Points on a hilly landscape, in no order, each with its height.
A climber steps from a point to the highest of its 2 nearest points, and stops where none of them is higher. Distance is the straight distance between rows; heights are no part of it.
Duta (h 527): [ 20   5 -27  17 -30  14   5   5   6 -10  -5 -19  13 -15 -37  -1   0   6
 -20   0 -30  -9  21]
Getis (h 385): [-42   6  13 -30  -8  39  18   7  19   5 -47  -2  30 -44 -27  22  10  12
 -35 -37  47  -7  37]
kadav (h 153): [ 23  -8 -39   3  34 -33   3 -24 -32  -1   5  42 -29  47  30 -30  -8  -6
  17  27  24  -9   8]
gor (h 250): [-13   4   9  22  19 -29  11 -14 -41  32   3  25 -22  19   5 -27   9  -2
  17   8   7 -25  22]
gavor (h 325): [ -6  31  -8   8  27 -13  15 -54 -50  28   2  22   0  13   8  -6  13  29
   2  12  20  27 -32]
poze (h 415): [ 25  -7 -16  14 -11 -34   9  21  32 -23 -12   1  14   0 -53  -6 -16 -11
  -5   4  -6 -12  31]
kapu (h 714): [-17  16  12   7  14  -4 -37  16  49 -20  44 -15 -14  -2 -11 -14 -13 -36
  40  19  -5  59  -9]
zek (h 929): [-24  22   3  27  21   5 -26   9  32  20  41  -9 -23 -10   1 -42  -6 -35
  30  21 -30  49 -13]
rer (h 359): [  4 -25   1 -41  -4  53   7   1 -17  30 -35 -19   9 -10  30  26  31   2
 -42 -29  12 -32  13]
Sevu (h 763): [-16  -7  17 -24  10   4   0  21  23  -8  -7 -13   3 -30  31  40 -32  15
  -2   0   1  17 -37]
resel (h 597): [ 42 -20 -23  -6 -26  27 -19  25  20 -43  15 -25 -11  10  10  23 -13 -19
  -2   4 -28   4  -6]
Dibe (h 395): [ 18  25 -38  16 -20  -1  -8 -29  12 -19   0  -1  29   7 -49   4 -15   5
 -18   3   6  22  11]
lavot (h 744): [ -7  -8 -41  -5  11   3  -4   5  29 -16   5   1  -9 -13  34  14 -48   0
   2  17   6  34 -68]
Muv (h 700): [ 28   2  -8 -16 -35   8 -11  18  22 -30 -18 -19  20  -3 -24  31   8 -24
 -18 -13  -6 -16  39]
guvib (h 295): [-15 -17  27 -31  27   0  17 -10 -45  26   2  15 -14   5  63  10  15  19
   1 -16  32  -3 -45]
rebog (h 691): [ -3  -9  43 -24 -15  19 -30  33  -5  -6  35 -15 -17  14  27  17  12 -26
  29 -11   6   2  -2]
kag (h 590): [-24  -3  48 -13  -9  29 -11  12 -24  23  39 -16 -27  21  31  -4  27 -20
  15 -10  -7  -3 -10]
Gopus (h 883): [ 21   9 -21 -20 -16  12  -1  -7  -5 -10 -24 -11  11  -6   3  32   7  -2
 -23  -8   1 -11  20]
vedek (h 144): [-25  18  35  19  -3 -19  -9  -3  25  -2  27   2  14 -26 -49  -1 -11   7
  20   5  -9  26  17]
Dibak (h 587): [ 10   8 -30  40  -9 -12  -6  -3  48 -28  14  -2  16   4 -44 -19 -30   1
 -12  25 -23  33 -18]
Fafib (h 420): [-13  -4  27   3  17   5  21 -12 -59  60  16   6 -12  23  26 -23  38  13
 -10 -14  -1 -22  -6]
sono (h 586): [ -5   0 -33   2   4  22 -12 -22  13  -8  26  -3  -8   3  29   1 -24  16
   3  25   3  57 -76]
vuzu (h 509): [ 19  14   3  22 -18  30 -14   1  -7  14  44 -20 -24  11  -2 -22  17 -12
   4  12 -52  28 -21]
Pob (h 529): [ 14 -13 -56  21   5 -45  28  -2   9 -10 -35  17   8 -16 -22 -18 -34  20
 -16  14  -5 -11 -12]
bofi (h 226): [-42  20  36 -12  -1   1   3 -21   3   8 -18  -3  34 -35 -20  29   9  18
  -4 -14  31  18   3]
siv (h 933): [ -2 -20 -12 -25   4  -9  -1  13  35 -39  -5   3  -4 -11  25  38 -43   2
   9  11  28  23 -47]
zavi (h 511): [ -8 -19  44 -35  18  12 -11   3  -7  -5 -14   3  21  11  33  32  18  -4
   7 -33  59 -35  37]
nufu (h 848): [ -4 -19 -11   1  16 -10  31  -8 -19  28 -40  10   3 -27   5  -8   5  28
 -24  -7   0 -39  -2]
fupi (h 173): [ -8  22   8  -4   4  -8 -17 -43 -25  -6  25  14  -4  30 -13   7  -5   7
  36  11  31  39   0]
leta (h 599): [ 19   3 -22  21 -23  34 -27  11  14  -9  50 -10 -31  29  10 -22  -3 -25
  16  24 -41  34 -25]
Tosi (h 475): [-24  15   7 -26 -31  28   3  17  30  -7 -36 -12  29 -42 -41  21  15  -2
 -35 -28  15  -3  34]
deko (h 561): [-15   3  20   9  -6  25  -4  22  41   5  -4 -23   2 -52  12   1   0  12
  -4   5 -45  40 -32]
vavi (h 498): [-18   0  39   6  -2  19   2  -8 -47  37  32  -1 -10  26  23 -14  28 -11
   4 -13   4 -17  -2]
diti (h 322): [-16  -8  14  14   1 -20  -2  17   3   8   3   7  -7 -16  -9  -7  -9   1
   9   0 -11 -17   6]
rupi (h 502): [ -1   5  22  31  -6  30 -10  27  48  -5  10 -28  -2 -54 -13 -27   8   5
   5  10 -54  42 -17]
piza (h 199): [ -8   2 -21  18  28 -39  13 -13 -30  30   8  37 -45  34  23 -27 -10 -16
  25  24  13 -12  -6]
far (h 124): [  4  32  15 -13   0  -6 -14 -34 -16 -13   7   8  23  10  -4  28   6   5
  12   2  35  22  19]
rivom (h 653): [-20  -7  30 -22   1  36   2  11  20   8   0 -28   4 -46  36  27  -4  22
 -12  -9 -20  36 -50]
ter (h 476): [-13  -6  17   6 -23  23  14  28   5   3 -20 -20  24 -21 -28 -10  24 -10
 -11 -29  -5 -47  48]
baneg (h 578): [ -2  12   4 -14 -32  18  -4  13  20 -12 -27  -9  27 -16 -38  20  23 -22
 -22 -26  13 -22  59]
vite (h 566): [ -4  -6 -12   0  -9  -1  29  19  -6   5 -55  -6  15 -23 -29 -18  18   8
 -19 -19  -2 -58  46]
kalol (h 380): [ 10  -7  -2  -4  28 -17   7 -17 -26  21 -28  31   4  11  15 -19  30  10
 -16 -14  12 -70  60]
mot (h 321): [ -3  -2  23  15   0 -41  -2  25  10  -4   3  16 -15  26 -24 -16  -9 -38
  22  12   4 -37  43]
lumut (h 713): [ 29  -8 -20 -26 -10  11  -8  -6  -6 -16 -15 -13   1  -5  27  38  -8  13
  -9  -3   8   9 -19]
vafe (h 323): [ 18 -25   2 -38 -17  50  21  -3 -37  41 -22 -27   3  -3  36  17  34  11
 -44 -22 -17 -33 -17]
koto (h 719): [  1   5 -28  13  -1  10 -28  27  42  11  33 -15 -19   0  19 -31 -13 -36
  13  23 -40  33 -25]
Miz (h 57): [ 28 -22   8 -31  -7  16 -14   8 -29 -24  11   2 -25  41  38   3  24 -18
  27  -7  14 -31  29]
Fetaz (h 273): [-22   0  39  15  -4 -15  -8   6  -5   6  12   1   6  19 -35 -12   8 -17
  19   0   9 -34  45]
vek (h 283): [-11  -8 -16  15   5 -26  17  10 -11  23  -6  21 -22  -2  10 -21 -11   6
   1  10 -15 -21 -20]
davup (h 671): [-12 -18 -10  14  12 -27  44  22  -7  12 -46   5   9 -18  -3 -24   2  17
  -8 -11 -11 -60  29]
nuf (h 114): [-24  20  48  28 -14  12 -16   4  19   3  24 -18  22 -22 -40  -5  24   4
   7  -6 -20  19  16]
Kofa (h 468): [-34  21   7   4  28 -29  26 -44 -44  43 -20  24  13 -13   2  -4  14  41
  -5  -2  26   5 -20]
rog (h 348): [ -1  -4   5  -5  22  -8  18 -17 -49  32  -4  28 -25  14  46  -8  18  15
  -2  -1   8 -15 -25]
tatef (h 374): [ -4  23 -14  34   8   5 -22 -21  12   2  42   1  -7  14 -22 -22  -5   5
  13  31 -26  54 -36]
muta (h 616): [ 42  -3 -31 -18 -24  30 -17   4  -3 -41   8 -17   3   9  28  26 -14   5
  -5   3  -6  29 -34]
migog (h 85): [-26  11  25  22 -22  14  11   7   0  18   7 -26  13 -31 -30 -20  30  24
  -2 -20 -30  -6   6]
moz (h 665): [-10   0 -20   3  16 -42  30 -11   4  -5 -43  19  20 -21 -17   5 -24  26
 -20   0  14 -16   9]
Lir (h 905): [-13  -1   9   0  19 -47  15  -6  11 -10 -33  21  24 -12  -8  21 -21  10
   2 -10  39 -26  19]
Poge (h 260): [ 18  11  -4  11 -13  -3 -30  -5  12 -30  41   0  -4  39 -35  -3 -24 -15
  25  16  -3  37   7]
bas (h 825): [ -3  -2  22 -15 -14   1 -30  22  10 -30  33  -2 -26  22   9   9  -8 -41
  44   3   4  17   7]
vupo (h 662): [ 46 -25 -45   0 -22   5  -3  27  44 -45  -7 -14  -9  11   5   9 -39 -30
 -11  11 -20  -2 -18]
munu (h 252): [ 17 -17  11 -48  18  17  11 -25 -56  15  -2   5 -14  25  72  10  31  19
  -5 -21  21  -6 -14]
ropog (h 83): [ 36 -10 -13 -13   6 -10  -9 -15 -27 -23  14  20 -18  35  19   7   4  -9
  20  10  17 -10  17]
laf (h 735): [ 25 -29 -39   9  -4 -16   8  43  57 -30 -14  -7  -8  -8  -8  -7 -44 -15
 -17   7 -24 -12 -28]
Lugud (h 477): [ 13  14 -27  21 -19  14 -11 -21  23 -34   7 -10  35   1 -38   5 -21  17
 -21  11  -9  43 -24]
Basef (h 294): [ -8  16 -17  16   2  -9  -8 -11 -12  22  33  13 -25  16   3 -25  -5 -10
  14  27 -19  23 -22]
lezes (h 299): [ -5 -11 -14  -2  21 -24  17  -8 -20  13 -16  25 -21  -6  37   6 -12   3
   5   7   5 -11 -25]
makep (h 296): [ 24 -12 -16 -41 -21  41  15 -16 -37  16 -21 -27 -11  -5  48  29  22   8
 -34 -14 -22  -4 -22]
Febo (h 320): [ 18  29 -16  17 -13 -11 -16 -23  13 -31  15   6  21  44 -61  -8 -20  -9
   0  17  12  26  31]
leb (h 179): [-27  21  26  10   7 -18  -1 -16   8  -8   0  -4  28 -20 -33  16  -7  17
   5   1  13  21  -1]
kos (h 290): [-60  17  41 -23 -12  35  -1  -6  14  14 -30 -13  39 -47 -25  32  14  21
 -18 -34  32  17   8]
sesim (h 466): [ -2  -8   2   6  12  11  20   1 -30  28 -33   1   9  -2  -8 -23  34   7
 -23 -30   7 -62  52]
Galo (h 715): [  9   4 -10  45  -5 -20  -8  34  56 -17  24  -1  -9  -7 -37 -30 -20 -11
  12  15 -40  23  -2]
gafa (h 112): [ 42  -5 -25 -13  32 -20  -2 -22 -33 -12  -3  29 -18  50  25 -10   7  -9
   8  12   6 -34  27]
Lefo (h 265): [ 38 -15 -18 -43   1  23  12 -20 -49   1 -14   3  -9  11  55  19  20  13
 -12  -5   3   7 -29]
Lufil (h 231): [ -3  26  -7   6  13 -19  -5 -37 -37   9  25  13 -18  28  -4 -11   5   9
  19  21  11  17  -8]
Gupop (h 309): [-11  -9  19   9  31 -25  18 -11 -40  40  -7  25  -2  21  15 -24  27   5
   2  -3  26 -61  37]
nim (h 365): [ 11  -2  -4  19   1 -35   0  14  11  -8   1  12  -4  15 -12  -7 -16 -16
  11  11  -1 -18  17]
Zan (h 467): [ -3  11  -9   8   0   8 -18 -24   6 -11  34  -3  -5  12  -2   5 -13  14
  17  16   1  57 -41]
nitob (h 840): [  6 -15 -18  19   0 -31   3  43  56 -16  -4  -5 -19 -14 -26 -26 -30 -21
   4   1 -29  -9   0]
mero (h 416): [ -2 -25  25 -47   9  32  -1  -6 -29   7 -23 -10  18   1  43  29  23   7
 -16 -37  32 -33  10]
miv (h 703): [-11   7  40   4  -4   3 -39  32  42 -28  39 -12 -13   9 -13   7  -6 -38
  38   6  -5  29  15]
Moli (h 462): [ 40 -14 -47  26  -4 -31  18  12  28 -19 -26   3   7  -1 -37 -11 -24  -4
 -19  13 -13 -16   7]
kug (h 626): [-22   2   3  -2  22 -12  38 -27 -46  53 -35  12  13 -12  13  -8  22  38
 -18  -8   8 -18 -21]
Ratot (h 612): [ 12   9  -4  31 -17  -1  -5  24  23 -14  14  -9   2 -19 -43 -24  -7   1
  -2  10 -42   0  12]
savi (h 649): [-16 -16  44 -16  11 -15  -3   9  10 -12 -17  11  20  -3   9  27 -11   1
   9 -15  44 -25  17]

Where does a climber stop that starts at each point below?
far: Gopus
vedek: Gopus
kadav: nufu
Febo: nitob
Basef: siv
makep: Lir

For each start below, name every point that the climber comes to, in order.
ropog: gafa, kadav, piza, gor, Gupop, kalol, sesim, vite, davup, nufu
nuf: vedek, leb, bofi, kos, Getis, Tosi, baneg, Muv, Gopus
Lefo: makep, vafe, rer, mero, zavi, savi, Lir
